A landscape with many valleys, sampled at points; each row gives a point and its height.
A ball rolls from a point to the lowest of its 2 nearest points, and stops where none of them is lower. Distance is the straight distance between rows; heights are no part of it.
nazak: 4	5	12	-12	-18	11	17	-18	2	-13	-13	0	-7	-18	-1	-5	8	29	-32	4	-3  height 31.2
zur: 24	-27	43	4	-10	2	-12	20	18	-2	5	3	-11	-18	11	12	-6	-16	-8	-14	-10  height 54.5
gisin: 14	-3	22	-2	19	13	14	-8	24	-11	23	-3	-21	-9	9	24	6	-19	-1	9	12  height 67.4
zefig: -16	5	-26	-14	24	16	5	-20	-24	9	30	-12	12	4	4	-3	8	18	-21	27	23  height 31.0
val: -5	-16	15	-8	-24	5	-14	-5	7	7	15	8	10	-5	-2	-12	-6	19	-4	-19	-13  height 57.2
dodog: 1	-8	10	26	3	-26	-17	3	13	-4	20	-13	8	4	-7	6	-21	-7	-1	-4	-4  height 24.3
sot: 2	-2	-25	-2	6	3	-2	23	-23	17	-27	-1	9	5	-17	-9	-10	-11	13	-12	4  height 68.6
fizok: 31	12	24	2	-24	6	24	5	-5	-1	-11	3	-3	-19	-7	-20	12	18	-23	5	-1  height 28.3
Supe: -1	26	-1	6	-6	14	11	-4	-24	4	-16	-13	12	-4	-18	-1	7	9	-8	18	17  height 61.2
pibig: -5	-18	-14	10	25	-4	1	11	24	15	-5	-1	1	22	-26	24	-8	-16	31	-8	1  height 43.6
ful: 18	-4	-20	9	20	-2	-14	22	-2	27	11	-6	21	18	-29	-2	9	-4	22	17	5  height 49.0
bom: 7	28	24	9	16	18	0	-2	-11	-17	-16	1	4	-13	28	-7	20	8	7	3	-18  height 40.2
kuzi: -24	15	-10	3	-32	-2	9	-8	-17	11	3	4	11	-8	-15	-15	7	-22	1	-7	-3  height 47.6
nakop: 16	8	1	17	6	-28	14	5	22	-1	7	-4	-8	19	-2	0	10	-5	13	21	-7  height 65.8
Taku: 4	-16	7	-10	-20	-11	5	-9	18	-19	3	11	-24	-14	13	-8	-7	2	-17	-20	-16  height 14.5
pubog: 17	-15	-3	4	-7	-23	-10	18	-1	3	15	-4	-1	10	0	-1	-23	3	-8	5	10  height 32.7
rof: -1	2	-22	-6	4	21	-1	19	-38	21	-18	-6	21	-6	-29	4	-13	-15	-4	-5	29  height 66.7
Deg: 3	-18	-2	-23	9	5	-18	0	-1	-5	25	7	-11	1	37	7	-9	11	-6	1	9  height 41.7
fogi: -7	-27	19	5	1	-6	-11	3	39	-22	-12	33	-19	3	25	24	0	0	18	-22	-18  height 24.0
zeru: 24	11	16	11	3	-12	-6	27	-6	-2	-27	2	-3	9	16	-8	10	9	12	12	-8  height 52.1
lapi: 11	-1	18	-15	-17	21	-9	-5	-6	2	2	-15	7	-9	5	13	12	27	-36	31	20  height 48.5
defez: 14	2	19	15	-27	-9	6	12	-9	25	20	-3	19	-2	-21	-18	3	-5	-2	10	2  height 30.1
ratok: -7	21	-6	-26	6	18	0	-7	-12	-7	-24	5	-10	7	32	-2	24	18	2	13	-5  height 45.7
kezir: -5	-4	-11	13	38	-3	18	-4	21	-4	2	0	-9	12	-14	24	-1	-20	29	0	9  height 50.3
des: 16	-17	8	16	6	-29	16	19	24	18	2	4	-11	20	-4	1	3	-25	23	5	-10  height 69.9
fuvut: -3	1	4	26	22	-23	-14	-7	20	-11	38	-5	9	11	5	10	-6	-1	8	6	-2  height 19.9
difub: -2	-4	-7	-18	21	15	19	-23	-2	-6	16	13	-15	-9	22	-15	1	24	-10	-7	-3  height 16.1
zem: -18	5	-33	13	19	-7	0	-13	-6	-4	5	-3	14	-3	-25	-15	-15	6	7	-20	-4  height 53.4
Tivak: -7	-18	-23	-7	1	-10	-14	24	-10	14	-26	3	3	15	-4	0	-21	-8	18	-24	-6  height 70.0
Vuv: 14	22	33	8	8	5	-12	-7	6	-23	-1	-1	10	-9	26	4	21	25	-11	21	-16  height 30.2
fiv: -10	-2	-18	-31	9	26	20	-21	-4	11	5	9	-11	4	2	-10	7	17	5	-2	7  height 25.7
rane: -11	25	6	-3	-16	0	3	-13	8	-15	-19	-3	-4	1	12	1	22	-3	1	9	-21  height 53.9
dukir: 0	-3	2	7	0	-10	5	5	4	-13	-43	5	-9	4	3	-10	-13	20	7	-25	-13  height 62.6
muki: -13	10	11	5	-22	-12	-14	-12	9	-14	10	-1	2	-11	16	-2	11	-2	-14	7	-22  height 57.5
kenum: -6	-14	-8	-3	-19	-21	2	12	-3	11	-9	11	-9	7	2	-17	-10	-20	12	-20	-15  height 71.1
Vozut: -15	2	-10	24	27	-17	15	-7	21	-16	-20	5	-15	11	-4	13	-5	-18	24	-14	-8  height 55.5
rufer: -21	1	-23	-16	-12	6	6	-14	-34	10	21	-1	12	-3	7	-14	1	18	-35	19	25  height 22.6
zis: -11	23	2	3	-26	-9	-4	-2	-1	-12	-32	-16	-1	5	-2	13	8	-1	-10	17	-1  height 58.7
git: -18	-2	-16	-15	-31	4	10	-15	-18	-1	-11	2	-4	-13	-9	-3	-18	4	-24	-14	11  height 19.8
Fiz: 13	20	-8	16	19	-12	8	-3	-5	-8	9	-14	13	7	-6	-10	0	21	-4	20	4  height 63.2
zad: 3	-9	40	-2	0	25	-10	-1	9	-9	0	5	-9	-28	12	11	1	-8	-2	-21	-16  height 52.4
siroz: 24	0	20	1	8	23	6	19	-19	17	-19	-5	9	-11	-19	-6	-10	-1	8	-12	6  height 44.0
sufov: -12	5	-46	-5	22	4	-12	3	-24	7	12	-6	11	2	-14	3	-4	-31	1	12	20  height 41.4
sef: -13	14	8	-12	-13	24	-2	-14	-16	5	0	-14	9	-6	-5	12	12	4	-18	21	17  height 55.7
tepo: 2	-13	-28	-24	17	21	13	-4	-13	24	13	7	2	2	-19	-13	-2	3	8	-11	13  height 33.7
basav: 14	-12	24	-9	-18	14	-15	-6	6	-5	19	-12	4	-19	4	9	-3	25	-40	9	11  height 53.0
Lunak: 9	-6	20	-7	24	19	23	-14	26	-17	5	10	-29	-10	7	15	1	0	5	-9	9  height 70.3
zudis: 5	15	18	-5	8	15	-14	-12	-12	-12	11	-11	13	-10	28	6	16	30	-29	32	2  height 40.3
dazal: 0	-17	7	-24	-30	13	-16	5	-15	13	7	7	12	-7	7	-6	-10	25	-18	-6	8  height 55.9
ruz: -7	9	-1	13	-16	-14	-5	0	-10	-12	-28	-3	6	-2	-1	-17	-13	13	-4	-19	-14  height 61.5
Fon: 1	1	14	6	15	16	-2	-8	-6	-7	3	-5	-3	-14	0	6	-11	-11	3	-16	2  height 49.4
sizo: 6	2	9	-25	-43	2	4	5	-7	4	6	3	-12	-10	13	4	21	-19	-24	20	9  height 50.6
Zal: -5	15	-7	-1	-19	19	13	8	-41	16	-17	0	19	-13	-25	-8	4	-5	-6	-1	29  height 64.8
Pabov: -21	7	-26	7	-3	-12	8	-10	-6	8	6	8	12	2	-18	-27	4	-12	13	-18	-20  height 50.9
kanu: -20	14	-39	-10	11	-7	2	-12	-19	-4	3	-5	-1	8	4	-5	3	-4	0	14	8  height 47.1
sovul: -13	-12	-29	7	31	4	-28	-2	-9	2	18	-1	20	4	-11	-4	-16	10	6	-16	2  height 55.6
ditar: -6	-14	-12	11	16	-16	-4	6	18	10	-5	15	4	25	-7	-1	-2	6	29	-10	-11  height 36.4
duvu: -5	-6	-5	-23	-38	4	11	-13	-4	-12	-19	-4	-16	-15	3	5	-4	17	-41	-1	11  height 25.1
Sep: -26	7	-2	16	8	-6	4	-10	7	-7	-17	-8	-6	-3	-12	9	-7	-30	17	-17	-15  height 58.6
soz: 20	-6	-18	5	18	-23	-9	27	-3	2	1	1	-7	19	7	2	-14	-8	11	11	8  height 39.9
tuku: 6	-1	0	19	-14	-15	-1	23	-9	33	10	-3	21	9	-24	-12	2	-29	11	7	-4  height 38.0
Tugo: -11	-8	-35	-14	30	16	-7	-5	-22	12	34	-6	8	-1	0	-2	-1	-11	-12	11	25  height 36.5
Savap: 5	24	-18	22	6	-33	14	1	-3	-5	4	-10	4	10	-15	-15	2	-8	1	17	0  height 67.1
sezi: 8	-2	6	-25	-18	3	-9	4	-2	-3	11	7	-17	-5	34	-1	13	-2	-10	13	-2  height 45.8
zamak: -17	-14	-10	19	14	-30	-8	-8	34	-8	18	9	-1	22	2	12	-4	1	22	-4	-10  height 30.0
Biki: -9	15	-17	3	20	-8	-11	-5	-2	-11	-5	-8	0	14	11	10	4	-14	16	13	2  height 49.7
gevez: -7	-9	-18	0	-4	-8	-3	3	9	15	1	-12	8	14	-31	12	-14	-11	11	-2	7  height 50.2
gabi: 12	26	7	7	13	10	0	13	-17	-3	-34	4	5	5	11	-15	14	4	16	0	-9  height 47.0
bese: 1	1	5	14	-11	-13	-10	9	9	7	-23	-17	4	15	-12	13	-6	-1	7	12	-2  height 56.1
kosu: 19	-10	20	0	6	1	2	10	23	1	10	-13	-13	8	-4	35	-3	-24	3	13	17  height 62.5
tupag: -12	-26	7	1	-3	-13	-13	-9	27	-16	6	16	-13	1	14	8	-18	11	2	-27	-13  height 18.7
vegez: -14	-2	16	-2	8	7	-13	-10	27	-25	0	22	-16	0	34	20	13	-2	15	-8	-16  height 30.6
zot: 4	-8	26	7	-6	-1	-5	-6	24	4	25	6	3	-5	-3	-6	5	8	7	-11	-19  height 58.9
Bopap: 5	13	11	-18	-29	14	18	-7	5	-7	-5	-7	-21	-15	5	11	25	-22	-25	18	2  height 55.4
bogi: 5	8	-11	5	24	-13	6	3	0	-23	-26	8	-12	10	17	-5	-10	23	10	-10	-3  height 64.2
reriz: -21	20	6	16	-18	-3	-18	-15	-8	-14	-3	-4	21	-12	4	-12	2	17	-9	-4	-18  height 59.7
nemog: 9	1	15	8	-1	12	5	12	-21	1	-20	-5	-2	-23	-11	-9	-23	-15	-4	-29	-1  height 46.4
Vik: 11	12	-31	7	14	-8	-6	5	-10	13	4	-10	21	20	-16	-8	10	16	6	29	10  height 57.3
bege: -20	2	-12	8	-30	-8	-3	10	-17	27	10	1	23	2	-28	-9	4	-35	4	-6	1  height 43.9
zop: 12	-9	1	-16	14	30	7	16	-12	28	3	-1	3	-4	-21	2	-5	-17	18	-11	11  height 39.7
Bidak: 0	-25	4	6	-12	-21	5	12	16	16	3	6	-11	9	-4	5	-11	-30	13	-9	-12  height 71.7
bem: 23	-18	33	4	3	2	-11	19	19	5	6	0	-5	5	5	20	2	-7	11	6	0  height 57.7
vavod: 2	1	17	1	17	14	23	-11	28	-11	-20	5	-19	1	-5	13	9	2	21	-11	-2  height 72.3
fuf: 5	-7	12	-17	2	12	10	-12	4	-16	1	17	-18	-15	27	-15	2	15	-7	-20	-15  height 9.2
Bip: -18	7	-20	-1	-19	-1	5	-13	-27	1	0	2	15	-10	-13	-22	-12	18	-23	-5	21  height 13.1
Gal: 6	-4	19	10	-6	-17	10	-4	37	-4	6	13	-7	10	4	1	16	4	16	2	-23  height 61.3
nik: -11	5	7	-12	17	17	-11	-11	4	-20	-14	7	-14	-2	35	17	13	7	3	1	-3  height 37.3
saz: 11	-19	-6	-6	7	-7	-18	6	3	1	36	-10	7	9	11	6	-21	15	-15	6	21  height 37.7
vuba: 15	6	11	-3	-23	0	20	1	3	7	3	-1	-2	-9	-15	-15	8	-1	-4	5	-3  height 20.2

For each start below, name the point where the ball stops.
Fon => fuf
Fiz => vuba
Lunak => fuf
zem => vuba
kanu => Bip
ratok => fuf
Tivak => lapi
Gal => lapi
